Each row is a point on a landscape with many valleys, with its height.
From any point a ball rolls to the lowest of the 2 points nearest to it. It stops when none of these is lower. Distance is the straight distance between rows; heights are no part of it.
z38 (h 8.78): [117 120  80 152 143 142  87  68 105 126 139 147  67 170 122 133 108  91
 104 109 145 196 118  96 112 134 130  75  99 124 118  99 136 167 124  91
 103 112]
z237 (h 2.72): [140 105  69 124  79 130 167 105 147  91 104 106  95 125 114 136 122 190
 155 133 100 106  92 150 151 147 156 145 123 108 136 151 125  84  86 154
 156 125]
z657 (h 8.20): [111 106 160 125 141 113 169 118  96 132 141  93 175 111 101 123 106 107
 139 170 102 145 134 139  94 105 105 138 128 100 127  78 109 129 116 155
 116 108]
z497 (h 3.38): [180 103 127  72 142  98 141 118 134 161 146  75 121 114 115 163  87 199
  83 130  68 132 120 115 103 105 176 100  97 110 117 157 147 124 115 164
 122 109]
z98 (h 6.54): [133  68 148 116 125 147  96 156 107  86 112 108 112 119 169  98 147 150
 147 127 218 105 151 169 137 137 133 155 109 193 113 100 184 174 136  78
 100  97]
z971 (h 6.16): [119  97 188 108 154 144 159 139 112  86 118  83 151 132 120  82 163 181
 133 128 164 117 120 141 117  95 129 157 130 201 153 123 159 127 131 136
 100  96]
z339 (h 5.73): [ 92 132 183 113 154 111  89 135  84 166 182 163 108 139 138 103 127  81
 114 136 135 164 114 121  71 137 132  78 131 129 113  89 142 155 165 103
 125 107]
z269 (h 5.18): [157 146 128 133 163 149  85 150 114 120 119 140 161 117 154  86 142 119
 114  83 142  76 175 132 159 114 112 220  93 211 135 134 177 171 159  56
  85  93]
z696 (h 4.88): [149 142  97 159 104 152 175 148 124  98 122 142 122 153 120 135 121  91
 160 121 145  79  93 157 125 140 173 161 142 128 124 113  75 109  65 167
 139 171]
z334 (h 3.10): [126 110 115 161 108 156 168 108 112  97  57 113 158 115 116 145 137  96
 145 131  89 103 197 127 126 141  88 185 108 128 166  82 115 114 124  96
 105  84]
z921 (h 3.92): [141 148 129 129 105 130  79 144  90 155 132 167 101  94 158 110 108  87
 137 108 191  90 157 151 114 152 143 111  95 143 109 159 177 172 182  72
  92 145]
z734 (h 4.52): [101 151 138 118 145 100  38 135 109 174 178 141  78 151 130 117  98 111
  86 110 140 213 127 102 139 139 108  39 151 108 114 163 137 175 170 109
 130 125]
z28 (h 2.79): [101  84 164 157 131 116 186 167 102  90  96 105 147 108 122 113 150 122
 151 174  97 106 158 170 118 139  98 187 147 164 160 104 145 109  90 154
 133  94]
z535 (h 7.20): [ 91 109 203 151 115 139 206 124 113  93  53 146 107 124  94 149 144 139
 118 127 102  92 127 142  87 176 134 120 133 140 151 143 137 131 123 129
 150 136]
z289 (h 6.32): [117 147 148  98 182 144  88 100  82 152 144 119 178 137 153  74 155 104
 125  87 161 157 100 124 128  80  87 133 129 176 147  66 152 180 153  55
  84 117]
z477 (h 6.66): [114 120 101 120 145  92  98 150 137 168 155 144  88 146 135 180 109 144
  84 139  98 208 121 130  97 105 196  10 134  81 108 184 123 129 157 156
 156 124]
z147 (h 4.44): [132 187 188 160 104  99 136 165 103 133 131 141 132 116  75 118 118  95
 104 104 125  89 144 116 144 151 135 146 160 157 125 175 124 155 140 120
 130 153]
z977 (h 4.90): [113 170 167 137 124 131 136 147 109 141 147 166 101 143 100 143 149 128
  85  94  95 128  88 138  80 139 175  63 129 159 120 130  97 122 159 134
 157 124]
z247 (h 5.11): [120 119  40 137 118 148 125  87 160 148 120 120 171  90 113 156 124  74
 177 151 141 165 142  98 150  88  60 147  95  80 143 119  88  94 126 138
  76 120]
z416 (h 1.36): [129  90 163 123 114 101 162 182 129 121 115 123  98 106 126 115 129 175
 123 171 141  89 149 168  87 148 182 131 109 110 116 182 195 135 113 164
 134 109]
z581 (h 5.28): [130 129  80 161 113 159 116 125 112 102 137 158 130 165 158 116 141  64
 167 125 151 110 123 162 154 116 130 149 131 115 118  58  73 128  72 142
 138 148]
z928 (h 4.33): [132 158 105 145 144 152 153 109 137 119  94 147 197 131 116 125 145  49
 153 117 138 133 146 117 161  99  79 168 134 105 130  67  61 116 107 104
  96 152]
z495 (h 6.88): [134 168 148 118 156 131 102 125 163 140 131 118 142 118 122 105 147 137
 104  96 136 131 140  84 175 111  85 153 106 173 126 133 155 140 171  79
  81 126]
z455 (h 6.55): [ 97 105  99 133 156 125  84 126  93 119 162 132 147 132 171 114 172  76
 166 150 174 148 137 178 144  68  79 166 147 166 162  90 103 140 116 128
 112 123]
z299 (h 6.71): [108  77 114 151 145 160  87 163 128 104 126 130 116 128 181 105 181 136
 137 126 181 118 161 150 165 105  85 177 108 218 151  86 184 145 154  83
 110  88]
z138 (h 3.82): [138 127 206 116 125 132 100 177  98 111 134 141 111 132 122 108 142 157
  97  97 124  79 140 151 121 176 129 149 142 189 134 124 167 145 145 102
 156  97]
z338 (h 4.98): [126 174 133 165 104 126 113 132  71 143  90 150 125 116 130 125 134  54
 139  94 163 128 186 114 124 141  96 153 145 134 143 130 114 159 186  52
  90 124]
z344 (h 3.71): [138 149  94 143 123 152 171 107 134 122  62 101 200 112 129 121 122  67
 141 121  86 101 200 102 139 104  89 180 133 104 132  75  69 106 125  89
 106 122]
z848 (h 7.94): [162 104  90 125 109 166 166 123 134  90  92 105 148 120 149 114 137 131
 185 140 116  72 123 128 150 152 116 221 127 126 136  87 104  94  90 136
 139 128]
z288 (h 4.19): [141 110 123 142 133 116 148 169 171 102 141 109 130 136 147  86 158 155
 167 157 110  92 101 157 183  96 151 169 145 145 127 165 153  94  83 154
 140 160]
z286 (h 5.45): [134 174 148 137 112 128  66 141  66 138 143 159  81 141 122 144 108  78
 133  84 203 131 121 109 121 166 133 110 180 123 118 148 139 154 183  90
 140 131]
z498 (h 2.59): [ 98  73  61 137 117 137  76 145 119 147 130 147  74 111 153 111 127 150
 168 148 206 152 169 161 170 137  81 154 102 141 162 182 204 153 136 117
 104  93]
z799 (h 5.51): [126 147 147 119 160 171 179  77 135 114 120 136 164 137 146 108 151 102
 148 104 156 114  82 114 101 127 124 137 133 132 118  27  98 132 125  75
 106 136]
z743 (h 2.06): [129 111 190 124 119  94 174 198 177 128 117 133 128  97 131 100 140 160
 135 159 108  84 131 175 117 153 147 138 136 118 134 220 174 115 127 170
 165 142]
z29 (h 7.05): [137 167 160 119 128 114  81 137  92 154 136 125 136 111  81 100 119 125
  83  79 173 119 169 107 153 122 100 138 116 176 145 171 167 174 169  79
  84 101]
z983 (h 5.08): [112 154 142 135 106  91  92 176  83 140 162 162 106 112 128 154 112  55
 149 126 184 112 151 128 115 156 119 131 161 100 122 153  94 124 161 122
 145 159]
z999 (h 4.24): [112 160  95 122 128 119  70 133 120 193 155 192 104  88 145 153 119  73
 115 103 170 130 159 121 128 147 115  99 103 123 116 174 158 169 214  67
  98 141]
z633 (h 4.47): [131 224 112  98 161 162 109 104  80 159 138 139 181  99 121 116 132 106
 112  63 155 107 127  89 116 112 130 150 122 147 137 121 110 144 200  66
 107 107]
z903 (h 2.27): [156  76 159 116 104 110 134 106 117 106 118 100  78 123 125 147  94 178
 109 176 129 148 125 132 119 130 168  75 103  86 107 141 192 138 102 136
 119 105]
z644 (h 2.90): [204 102 162  69 123 114 135 116 128 140 129  69 110 131 111 115  77 194
 103 131 136 132 130 109 110 116 177  92  93 106  96 152 189 142 118 148
  96 115]
z643 (h 3.94): [104  81  96 142  81 162 205  97 102  84  84 100 141 101  99 127 136 114
 205 162 144 143 117 137 129 130 125 174 135  97 155 123 116  94 106 161
 140  99]
z259 (h 3.68): [166 134  56 108 112 112 107 108 135 150 159  95 120 107 118 192  82 172
  90 107  94 129 126 102 125 120 162 103  96 111 131 170  95 121 137 162
 130 126]
z320 (h 6.25): [143 171 104  83 185 146  78  83 117 174 167 143 179 138 169  99 115 123
 117 101 137  92  96  98 120 131 106 143 111 143 114  64 112 144 144 101
 127 135]
z51 (h 4.54): [127 110  50 141  98 145 170  81 117 117  93 104 168  99 112 174 110 112
 186 145 152 121 147 101 150 121 103 183 114  64 167 136  96  98 123 159
 110 120]
z876 (h 6.19): [111 149  77 143 161 147  84 112 132 141 164 191 113 156 129 145 154  65
 109  86 125 155  98 150 108 110 131  59 131 116 103  80  43 121 139 130
 138 128]
z262 (h 6.64): [125 159 126 115 180 146 128  81 152 142 140 103 180 122 126  91 164 130
 122 109 148 135 105  86 118  78  85 136  99 170 141  94 157 145 176  65
  68  98]
z519 (h 4.50): [108 119 162 134 163 136 183 125 189  92 120 125 181 128 161  98 208  94
 162 149 131 101  74 139 142  83  92 150 142 156 126  73  98 111 106 140
 129 157]
z721 (h 5.32): [ 89 159 205 112 150 129 130 128 108 150 151 162 114 152 131 114 147 124
 106 115 107 146  87 147  49 130 137  72 148 151 111  81 129 133 161 102
 157 109]
z189 (h 2.97): [136 140 154 171 113 156 125 158  97  96  84 134 142 118 128 133 157 120
 113  92 145  83 171 110 141 153  94 199 156 177 147 107 118 129 153  80
 147 127]
z820 (h 6.38): [131 100 197 108 131 137 123 139 100  79 107 107 115 130 125  97 134 164
 108 116 207 131 143 139 111 113 142 138 120 171 118 122 208 168 144 100
  95  68]
z240 (h 3.11): [ 89 118  99 122 141 121 110 148 169 113 158 131 132 117 164 115 177 136
 174 168 165 165  94 151 168  71  96 124 160 133 127 123 106  88  89 155
 145 140]
z870 (h 6.80): [ 95  85 114 142 151 117  85 169 114 119 170 138 122 127 178 114 163 127
 151 140 146 105 137 174 157  88 106 164 121 181 143 114 139 123 127 126
 109  97]
z72 (h 8.10): [155 128 140 133 112 146 157 143 150 102  91 131 149 114 150 130 126 121
 151 122 134  53 129 128 139 195 131 191 127 133 106 140 141 126 111 117
 140 157]
z588 (h 3.26): [156 135  50 135  88 119 112 133 151 132 147 126  89 120 117 180 124 147
 125 116 123 142 122 125 137 116 194  87 132  72 114 177  99 133 110 151
 133 158]
z19 (h 6.22): [ 89 114 145 160 137 126 122 138  99 119 123 149 154 144 159 116 181  37
 152 154 141 150 141 177 130  78  61 147 155 159 138  60  86 122 128 110
  99 122]
z608 (h 3.39): [133  79 113 108 138 106 123 149 153 157 157 118 104 142 173 111 134 177
 130 176 116 151 122 182 121  77 159  96 114 115 126 162 170 120 115 140
 113 125]
z545 (h 4.17): [134 150 209 131 101  98 117 164  81 129 119 133 109 116  98 121 120 130
  76 114 138  99 130 125 119 171 129 111 156 134 118 166 162 165 154 133
 154 125]
z607 (h 5.91): [121 131 127 134 136 142 169  91 121 121 129 132 155 138  84 151 110 101
  95 120  85 184 106 113 108 134 147  74 121  94 103  72  41 111  97 167
 167 135]
z532 (h 5.10): [121 143 141 136 131 126  73 123 120 151 160 157  72 146 130 152 106 102
 117 122 152 204 112  86 112 177 133  31 149  74  99 140 118 139 179  97
 164 128]
z326 (h 6.90): [138 105 120 107 127 105  97 175 122 149 116 130  58 155 158 158 126 190
  94 128 120 162 117 166 106  99 211  30 134  90 112 174 154 142 148 104
 125 116]
z284 (h 8.06): [168 132 116  96 146 124 146 117 201  97 146  76 149 161 133  98 152 192
 158 132 128 172  70 121 161  89 140 104 164 132 118 127  90  80  96 167
 129 174]
z457 (h 3.33): [122 106 109 131 139 121 106 119 150 140 130  96 161 109 109 138 130 148
 117 139  76 129 163 108 146 119  77 170 107 156 152 113 137 116 122 136
 130  84]
z946 (h 1.25): [156 104  99 115 100 147 112 111 175 105 118 105 101 141 145 114 136 169
 174 135 175 138 135 113 183 121 127 142 105 136 116 123 176 129 117 111
 103 138]
z997 (h 3.35): [126 132 165 134 131 136 224 145 167  79  90 123 136 148 108  82 165 155
 155 138  83  77 103 146  99 130 157 162 147 160 159 196 143 128  99 189
 127 154]
z774 (h 2.71): [141 132  52 136 116 116  75 130 116 143 171 133  89 166 137 156 107 120
 137 129 151 184 125 156 154 105 157  89 146  88 120 158 107 122  99 139
 130 154]
z904 (h 8.02): [ 95 126 165 135 128 106 206 114 170 140 118 112 181 111  85 100 121 102
 144 169  89 131 139 113 122 102 110 146 139 102 122 131  86 110 114 175
 135 140]
z434 (h 6.02): [138 125 168 102 160 155  81 110  80 150 136 144 144 129 166  74 133  89
 124  95 201 130 118 126 109 142 118 129 131 172 111  82 175 171 169  45
 120 109]
z385 (h 5.70): [129 134  80 129 134 147  94  93 116 139 172 163 131 155 144 134 126  46
 132 124 165 148 106 124 142 110 121 111 123 101 119  64  68 120  85 140
 117 138]
z561 (h 7.57): [168 109 156  97 174 140 159 104 142 116 134  85 198 116 143 104 130 168
 134 124  96  81 115 117 102 125 117 211 105 178 136  79 119 113 103 126
 110 102]
z849 (h 2.11): [166  78  84 136  67 148 144 131 153  81  89 104  80 135 149 131 130 207
 158 143 131 103 107 135 177 152 151 148 122 136 121 142 192 108 104 135
 153 111]
z878 (h 3.06): [ 95  99  61 141 116 137 127 127 190 131 130 161 144 100 161 143 170 122
 158 165 120 116 121 155 142 119  98 147  88 116 145 119 130  76 110 114
 135 113]
z738 (h 4.68): [146 172 116  73 158 117  76 108 129 197 181 128 135 122 116 131  89 167
  58  90 103 129 104  75 119 144 134 103 124 137 113 116 140 157 168  91
 143 110]
z902 (h 2.07): [100  72 208 129 127 105 172 164 110 115 123 117 135 113 136 100 138 157
 122 187 114 107 139 186  82 128 151 149 113 148 129 125 173 126  94 159
 145  98]
z164 (h 7.77): [172 103 118 127 158 160 158 129 142 104  93 102 189 115 159  96 140 146
 167 126  97  54 146 121 138 130 114 247 111 170 143 112 134  87 106 130
 117 111]
z912 (h 3.18): [130 114  54 172  84 137 111 131 117 122 100 140  83 106 148 123 123  87
 153 139 209 138 174 136 160 136 113 151 107 124 147 157 167 150 149 101
  75 130]
z882 (h 6.63): [118 172 176 137 110 146 215 114 147 116  75 160 161 140 101 131 129 102
 119 126  58 110 123 101  94 185 115 122 158 111 125 118  87 129 107 166
 163 164]
z181 (h 2.19): [ 95 103 196 122  95 115 187 146 145 102  60 129  89 148 109 139 133 211
 111 161  80 125 119 150  95 166 185  75 151 117 125 155 150 114  99 188
 185 129]
z548 (h 4.65): [155 159 116 124 138 134  85 142 158 123 156 136 156 132 132 138 112 118
 132  90 115  73 120 112 163 135 119 154 147 142 118  88  89  92 110 122
 149 156]
z190 (h 2.37): [130 111 196 120 146 104 122 183 158 150 132 137  88 162 179 113 139 175
 137 147 116 189 112 169 111 131 164  42 165  98  79 120 165 110 127 137
 172 156]
z778 (h 4.36): [153 134  65 142 127 127 146 113 179 137 162 120 147 127 139 106 136 132
 158 148 126 126 102 154 180  75 141 166 114 133 131 160 112  88  89 160
  94 153]
z188 (h 5.76): [132 170 165  89 147 138  52 122  60 154 161 145 109 142 144  86 112 114
 123  73 195 126 108 108 115 144 146 117 149 157 116 126 170 182 180  80
 128 110]
z752 (h 3.83): [136 135 107 143 141 118 142 122 170 119 148 131 164 141 140 108 187 101
 170 145 136 157  77 146 165  50 112 129 116 132 128 114  88 105  88 148
 110 158]
z922 (h 1.82): [101 140  20 118 117 121  61 128 107 127 169 155  97 136 145 160 116 122
 144 115 179 151 135 133 147 106 117 120 134 119 171 147  89 118 122 153
 111 130]
z614 (h 5.66): [102 156 116 129 141 109  89  88 152 135 165 151 120 139 101 159 110 101
 113 119 146 200 117  76 128 139 112  55 151  76 100  96  90 134 164 126
 157 133]
z108 (h 6.93): [116 154 181 127 140 169 215  95 135 124  37 152 158 127 102 123 149 123
 125 113  60  72 118 113  71 186 132 128 123 156 161 140 110 141 130 137
 139 174]
z304 (h 4.26): [132 137 167  75 166 111 125 130 101 189 175 112 158 129 127 130 103 168
  71 106  82 108  97 118  80 139 162 107 121 122 117 100 133 138 155 124
 166  98]
z662 (h 2.73): [118 150  37 128 107 141 107  89 113 127 136 136 115 129 105 177 110 105
 125 102 145 126 128 100 139  92 126 141  93 130 166 131  65 107 123 160
  87 117]
z4 (h 5.42): [ 85 190 101 108 166 140  41 145 102 209 175 211 151 117 147 122 143  73
 114  78 138 116 122 109 130 115  82 140 125 158 140 131 125 137 190  83
 123 126]
z831 (h 8.37): [146 115 127 142 132 138 155  70  88 125 131 104 147 137 124 115  90  81
 130 141 112 160 141 118 122 117 112 135 107 104 112  67 109 158 112 113
 103 121]
z503 (h 4.64): [113 167 110  87 157  94  65 182 157 211 202 151 139 115 162 118 104 135
  81 122 122 147 119 121 136 114 122  64 129 132 116 204 154 147 191 113
 140 158]
z494 (h 4.62): [118  92 175  88 155  88  78 188 108 177 170 149 128 102 176 110 114 143
 116 155 172 143 144 161  89 138 108  88 121 114  98 149 183 158 172 106
 137 115]
z501 (h 9.17): [103  90  70 156 111 144  96 107 108 116 116 137 107 135 139 152 120 113
 139 139 136 140 150 128 144 153  76 125 118 110 152  80 133 132 126 107
 119  90]
z296 (h 3.47): [110 110 135 163  63  90 183 115 118 110 100 111  72 107  64 194 100 158
 103 153 103 154 133 122 102 143 184  68 119  91 113 178 129 124 123 175
 169 145]
z491 (h 9.44): [102  70  75 128 112 116  70 137 100 140 145 146  52 144 138 152  97 138
 129 166 134 178 147 147 117 120 124  73 106 103 143 165 169 152 116 130
 119  89]
z318 (h 2.89): [141  64 139 132 107 121 105 138 152 129 141 104  87 123 148 104 115 178
 102 180 117 165 133 171 141 110 124 106 104 116 109 148 222 136 102 147
 105 100]
z649 (h 4.02): [117 153 127 126 108  74  75 139 107 152 162 101  87 158  98 150  98 142
  82 111 144 169 145  94 160 117 141  68 153  97 121 192 144 157 144 147
 123 131]
z578 (h 5.87): [120 180  63 101 184 156  38 109 140 169 161 162 160 138 164 111 128  98
 140  88 163 114 117  98 159  93  81 157 132 146 130 100 102 142 157 100
 101 137]
z341 (h 7.81): [127  94 139 141 116 134 137 135 119  99 128 135 108 141 151 139 116 126
 147 174 143 133 112 163 103 176 144 114 145 100 107  72 135 117  84 123
 152 122]
z838 (h 4.09): [112 153 117 169 102 111 149 127 149 153 145 162 123 118  92 178 147  90
  93 109  67  90 139 146 110 130 160 127 109 137 149 156  87 110 130 154
 142 129]
z241 (h 9.31): [120  68 101 119 119 145  87 113  95 112  98 132  68 125 153 149 108 150
 119 145 161 150 152 114 104 158  92  99  83 116 131 118 192 150 143 100
  93  82]
z220 (h 5.90): [121  90 136 110 146 150 152 113 142  73 115  74 144 127 114 118 160 163
 143 141 156 155 108 114 132  88 110 149 133 156 133  95 125 116 125 134
 100 100]
z276 (h 8.57): [153 117 101 127 138 156 106  53  91 128 121 115 107 157 104 133 100 106
 120 122 107 189 136  90 131 127  90 116  65 126 124  57 137 172 139  79
  71 107]
z816 (h 2.75): [171  98 104 122 101 134 109 100 124 121 118  74 100 131 104 138 107 161
  99 122  97 143 156  97 159 118  98 157  78 152 148 141 158 122 122 109
 101 100]
z728 (h 3.66): [113 125  99 168 101 136 140 152 154 137 133 169 113 127 124 158 156  86
 126 142  98 100 136 165 133 129 128 145 113 134 152 116 104  94 109 119
 127 129]
z894 (h 5.33): [ 97 154 162 147 139 131 132 131 103 143 107 139 164 123 112 130 139  73
 125 117 134 147 152 120 109 136  91 136 153 126 126  76 121 131 181  70
 131 128]
z352 (h 3.90): [129 113 123 173  59  95 149 110  91 108  99 134  92 106  92 193  92 116
 113 149 123 130 143 107 126 191 144 113 129  73 123 142 118 146 123 131
 152 133]
z350 (h 7.84): [106 116 188 123 123 122 210 106 171 109 112  96 146 136  96 101 109 157
 151 203 105 159 118 110 121 111 127 103 143 100 119 126 117 124  87 179
 138 153]
z119 (h 7.19): [145 170 191 106 138 158 194  99 132 117  79 127 158 133  89 111 145 163
  99  81 112  81 112  93  92 154 151 137 125 165 145 112 137 141 142 107
 120 142]
z75 (h 3.60): [167 129 107 150  97 122  87 124 123 144 113 154 115 102 138 122  99 106
 133 130 178 107 190 124 158 179 112 155  86 131 118 150 194 161 164  88
  98 140]
z239 (h 5.01): [106 172  86  92 159 118  33 150 142 187 181 174 132 118 164 139 114 142
 105  76 140 137 104 132 147 138  94 106 143 141 119 156 131 132 185 100
 148 144]
z387 (h 7.63): [147 111 202  87 137 133 204  83 143 103  95  76 135 143 111 103 120 196
 129 166 106 162  85 109 102 121 144 108 127 129 120 104 149 124 104 187
 121 131]
z429 (h 5.47): [137 144 106 121 122 149 133  98 173 106 140 124 155 122  96 157 133 118
 114 117  85 157 117  94 145 132 101 114 136  90 109  92  56  86 106 143
 153 131]
z263 (h 4.72): [188 123  63 124  96 113 137 131 142 118 166  87 120 113 113 121 108 142
 147 139 105 130 123 143 178  88 155 164  95 124 150 200 134 104  95 164
  83 135]
z131 (h 5.56): [142  90 131 109 126 173 176 104 161  72  98  70 120 149 128 118 172 196
 155 138 109 112  94 125 150 106 116 163 127 173 154 112 143  76  89 167
 124  94]
z493 (h 3.84): [136 113 125  94 167 104 110 121 138 161 176  75 158 125 127 135  96 178
 100 146  79 128 124 109 107 124 135 138 104 122 124 112 129 139 117 145
 132 103]
z478 (h 7.42): [130 139 211  92 138 153 210  99 154 110  86 112 131 156 113  99 145 182
 101 119 100 137  76 117  77 145 156  92 152 167 129 105 131 137 111 155
 134 147]
z556 (h 7.85): [158 128 144 100 153 127 174 102 162 129 130  83 143 150 105 123 120 200
 130 135  94 176  87 130 103  93 182  73 120 117 106 126 102  85 112 185
 134 149]
z250 (h 4.85): [153 196 139 119 153 166 120 120  83 122 103 134 195 114 139  72 140 106
 135  64 138  88 155  98 152 106 110 198 132 177 132 116 130 130 184  48
  82 102]
z444 (h 3.05): [167 135 175 134 124  97 122 171 166 165 162 124  95 141 150 112 104 141
 103 144  81 178 105 164 133 137 190  56 162  75  61 147 137 130 124 135
 183 192]
z322 (h 4.22): [144 140 164 115 148 125  83 162 135 118 150 126 119 172 152 122 143 149
  98 105 104  85 110 149 141 138 142 145 159 177 125 103 127 115 127 114
 161 144]
z629 (h 7.40): [ 93 112 244 156 125 131 181 141 105  92  73 143  83 149 122 107 148 114
 124 157 113 129 126 175  66 160 129 108 148 151 137 106 154 146 130 126
 120 120]
z392 (h 2.68): [138 137 177 117 139  97 209 159 178 143 119 109 145 118 111 105 143 180
 125 141  96  82 118 148 120 104 184 129 128 118 128 218 162 124 113 185
 122 158]
z351 (h 1.37): [110  94 206 100 120 115 180 152 140 126 112 125 100 166 147 126 118 200
 112 179  91 152  83 163  90 135 180  59 152 103  92 133 166 127  98 175
 161 135]
z399 (h 3.88): [116 130 135 115 163  83  89 185 187 162 177 131 128 134 178 119 165 153
 126 143 127 126 112 174 142  92 135 103 137 148 109 155 157 122 136 117
 133 161]
z465 (h 1.98): [ 73 101  43 120 145 140  81 136 172 141 163 172 165 118 199 146 178 105
 180 146 172 130 115 137 162  98  84 132 130 113 142 121 105  87 112 137
 141 123]
z524 (h 3.67): [129 152 115 143  97  91  89 139  71 119 154 103 102 121  83 156  91 114
 114 110 162 142 175 100 157 131 136 126 156 109 139 164 121 157 111 156
 128 130]
z684 (h 3.37): [ 93  59 135 149 106 135 192 131  94  79  84 111 115 118 100 125 123 148
 171 178 121 142 149 156 117 114 122 179 113 124 161 116 145 116  97 150
 120  67]
z324 (h 4.23): [117 132 147  93 168  93  76 196 157 170 182 145 140  91 143 108 150 169
 114 122 152 119 146 143 126 104 118 108 124 148 109 198 186 134 162 124
 121 132]
z857 (h 3.32): [139 169  67 164  92 147 128  95 104 124 109 139 109 141 118 179 116  86
 139  91 141  77 151 100 134 138 149 165  98 112 146 126  90 127 129 115
  99 125]
z520 (h 2.83): [151 133 141 134 109  92 146 149 142 143 116 123 112 111 119 163 110 170
 106 113  99  78 141 130 133 173 164 134 129  75 104 190 149 121 126 150
 167 164]
z224 (h 4.63): [117 153  78 142 118 117  87 107  86 184 141 153 136 104 135 153  91  77
 120 111 170 144 173 104 127 139  92 125 121 106 130 130 118 154 162  87
  91 129]
z171 (h 4.97): [107  84 145 111 129  85  80 174 121 163 166 143 115 117 154 134 101 126
 134 173 132 152 153 152 119 155  94  95 154 100 104 144 151 127 156 146
 157 121]
z758 (h 8.99): [113  82  50 171 145 152  70  81  88 114 129 145  43 176 169 141 106  83
 149 129 173 176 146 108 124 148  93 109 118 113 146 106 127 164 105 110
 109 107]
z771 (h 3.31): [152 136 104 139  95  88  91 152 118 135 147 101 116 121 112 154  99 145
 115 128 121 111 139 127 180 161 135 161 160  92 137 166 121 140 100 151
 161 134]
z267 (h 2.47): [153 144 130 164 114 150 167 137  96  88  50  99 154 108 119 114 147 119
 130 104 141  87 220 113 152 141  99 203 132 151 153 116 142 128 154  77
  98 113]
z786 (h 5.72): [101 134 106 149 109  90 133 143 153 136 178 104 130 125  93 154 108 126
 114 178  87 174 144 128 143 118 134 112 129  79 126 153 109 102 110 187
 164 125]
z204 (h 4.07): [143 183  80 104 153 152  59  88  80 142 112 127 154 114 129 151  88 136
 123  65 173  82 137  67 127 138 126 168  92 153 146 140 113 162 182  72
  89 118]
z135 (h 6.30): [ 97 138 176 144 121 132 206  84 132 120  83 117 151 146  64 149 115 135
  88 140  66 150 119 104  94 152 145  91 142 118 121 121  59 127  96 191
 166 147]
z617 (h 8.03): [128 107 113 130 148 137 129 119 150 107 135 155 134 153 179 134 121 125
 148 144 108 143  93 157 123 152 129  87 140  87  96  52  93  99  63 153
 178 156]
z982 (h 3.72): [156 184 104 130  99 144 111  84  99 127 105 123 150 133 108 177 110 116
 109  61 139  72 122  86 127 133 162 177 108 147 129 134 111 141 165  86
  92 152]
z480 (h 6.36): [110  94 119 121 145 108 108 132 134 152 162 124  96 146 143 157  95 153
 123 152 101 219 108 130 102 131 191  29 163  59  88 131  88 113 129 149
 189 135]
z824 (h 6.03): [101 112 144 123 118  98 131 162 153 144 152 107 126 134 117 134 103 151
 130 172 112 181 136 132 137 135 143  63 194  74 105 144  99 102 106 180
 197 144]
z897 (h 5.36): [109 105 109 149 103  86 112 138 137 154 175 148 120 107 136 138 102  85
 141 183 113 167 153 126 136 138  83 114 146  65 125 126 119 123 115 141
 151 134]
z647 (h 4.73): [136 200 158 147  95  89 140 163  93 168 152 158 166  85 103 150 113  57
 126 118 146  95 147 127 127 128 115 167 158 124 133 167  96 140 157 125
 127 162]
z551 (h 4.93): [136 167 103 111 143 166 136  75 125 104  87 130 182 121 108 158 144  79
 148  87 153 128 119  87 114  99  96 134 121 115 127  46  63 102 130 101
 109 137]
z949 (h 5.00): [170 181 121 114 148 136 121 121 134 117 149 117 173 134  93 145 106 134
 110  97  92  99 113 103 164 132 132 157 155 117 131 123  55 100  88 168
 155 157]
z82 (h 5.09): [120 109 142 119 157 148 210 113 194  65 103  97 175 147 127  96 196 144
 156 142  92 130  74 141 157  92 108 182 158 183 145 117 122  96  78 181
 138 139]
z118 (h 3.43): [128 101 157 163 115 132 110 163  88 107  89 121 101 119 133 146 132 147
 110 101 146  87 188 142 117 178 123 166 108 175 150 126 162 135 143  85
 141  76]
z447 (h 4.49): [109 181 119 151 113 114 112 158 136 148 167 172 104 140  77 160 137  87
  80 111 112 145 121 138 109 108 150  93 134 134 136 164  72 119 157 141
 150 137]
z253 (h 5.80): [ 96 169 157 159 147 129 112 134 103 150 131 173 153 130 155 102 182  23
 151 125 134 146 128 132 128  93  68 125 149 136 131  57  91 116 166  72
 123 133]
z301 (h 7.38): [167 141 149  94 147 151 184  90 126 120 106 103 166 124 101 117 119 153
 130  99  97  90 126  86 108 126 143 175 106 148 127 113 100 114 121 125
 105 126]
z436 (h 7.62): [108  95 190 162 109 125 113 118 120 109 113 134  64 161 137 124 129 111
 120 155 129 159 121 152 116 156 116  88 141 122 116  87 147 137 117 108
 121 125]
z611 (h 3.81): [127 117 156 150 116 157 191 156 161  81 109 128 116 133 153  78 165 156
 170 152 132  84  98 174 136 118 163 165 138 161 147 164 164 128  87 155
 119 164]
z209 (h 3.93): [123 123 130 129 134 156 216 118 144  80  71 116 163 117  83 117 138 141
 146 114  78  72 114  97 129 152 140 180 131 144 170 184  98 104  94 217
 127 164]
z872 (h 3.34): [143 116 125 138 110  89 172 155 177 135  99 122 113 106 109 157 118 192
 106 143  50 104 125 133 141 160 186 120 135  78 119 225 154  88 129 178
 204 142]
z768 (h 2.10): [161 107  77 110 128 126  70 107 143 129 141  85  72 142 124 133 107 151
 127 123 143 165 125 104 176 105 118 117  95 137 137 157 172 155 109 110
  89 133]
z834 (h 4.48): [134 154 100 160  98 158 188 135 131  86  98 145 145 123  95 117 157  98
 163 120  99  76 122 147 134 121 142 190 133 120 174 162  72  89  75 180
 155 156]
z938 (h 5.94): [127 134  90 112 136 126 107 112 186 134 178 150 148 109 105 161  98 123
 112 127 125 182 132  90 146 130 145  52 139  60  89 120  46 102 117 166
 180 148]
z24 (h 8.23): [160 144 187 132 126 145 190 140 131 107  51 130 139 116 134  93 119 130
 149 127 130  37 129 147 104 193 161 188 128 155 126 183 169 155 117 136
 132 176]
z459 (h 2.95): [128 101 133 149  89 113 211 119 179 109  85 123 104 121 103 149 113 171
 118 154  66 138 110 118 105 169 175  83 121  76 119 178 126 119 109 188
 181 166]

For each start below, name the point where the ball stops.
z477 => z903
z870 => z498
z578 => z903
z299 => z465

Call two points neighbours if one is among the 2 nearest of the other. Go from one point of each pair to the other, from neighbour to neighbour, staying as low as possible. Name the highest point that can't be avoided.
z946, z903 => z493
z459, z520 => z872
z922, z903 => z259
z465, z997 => z778
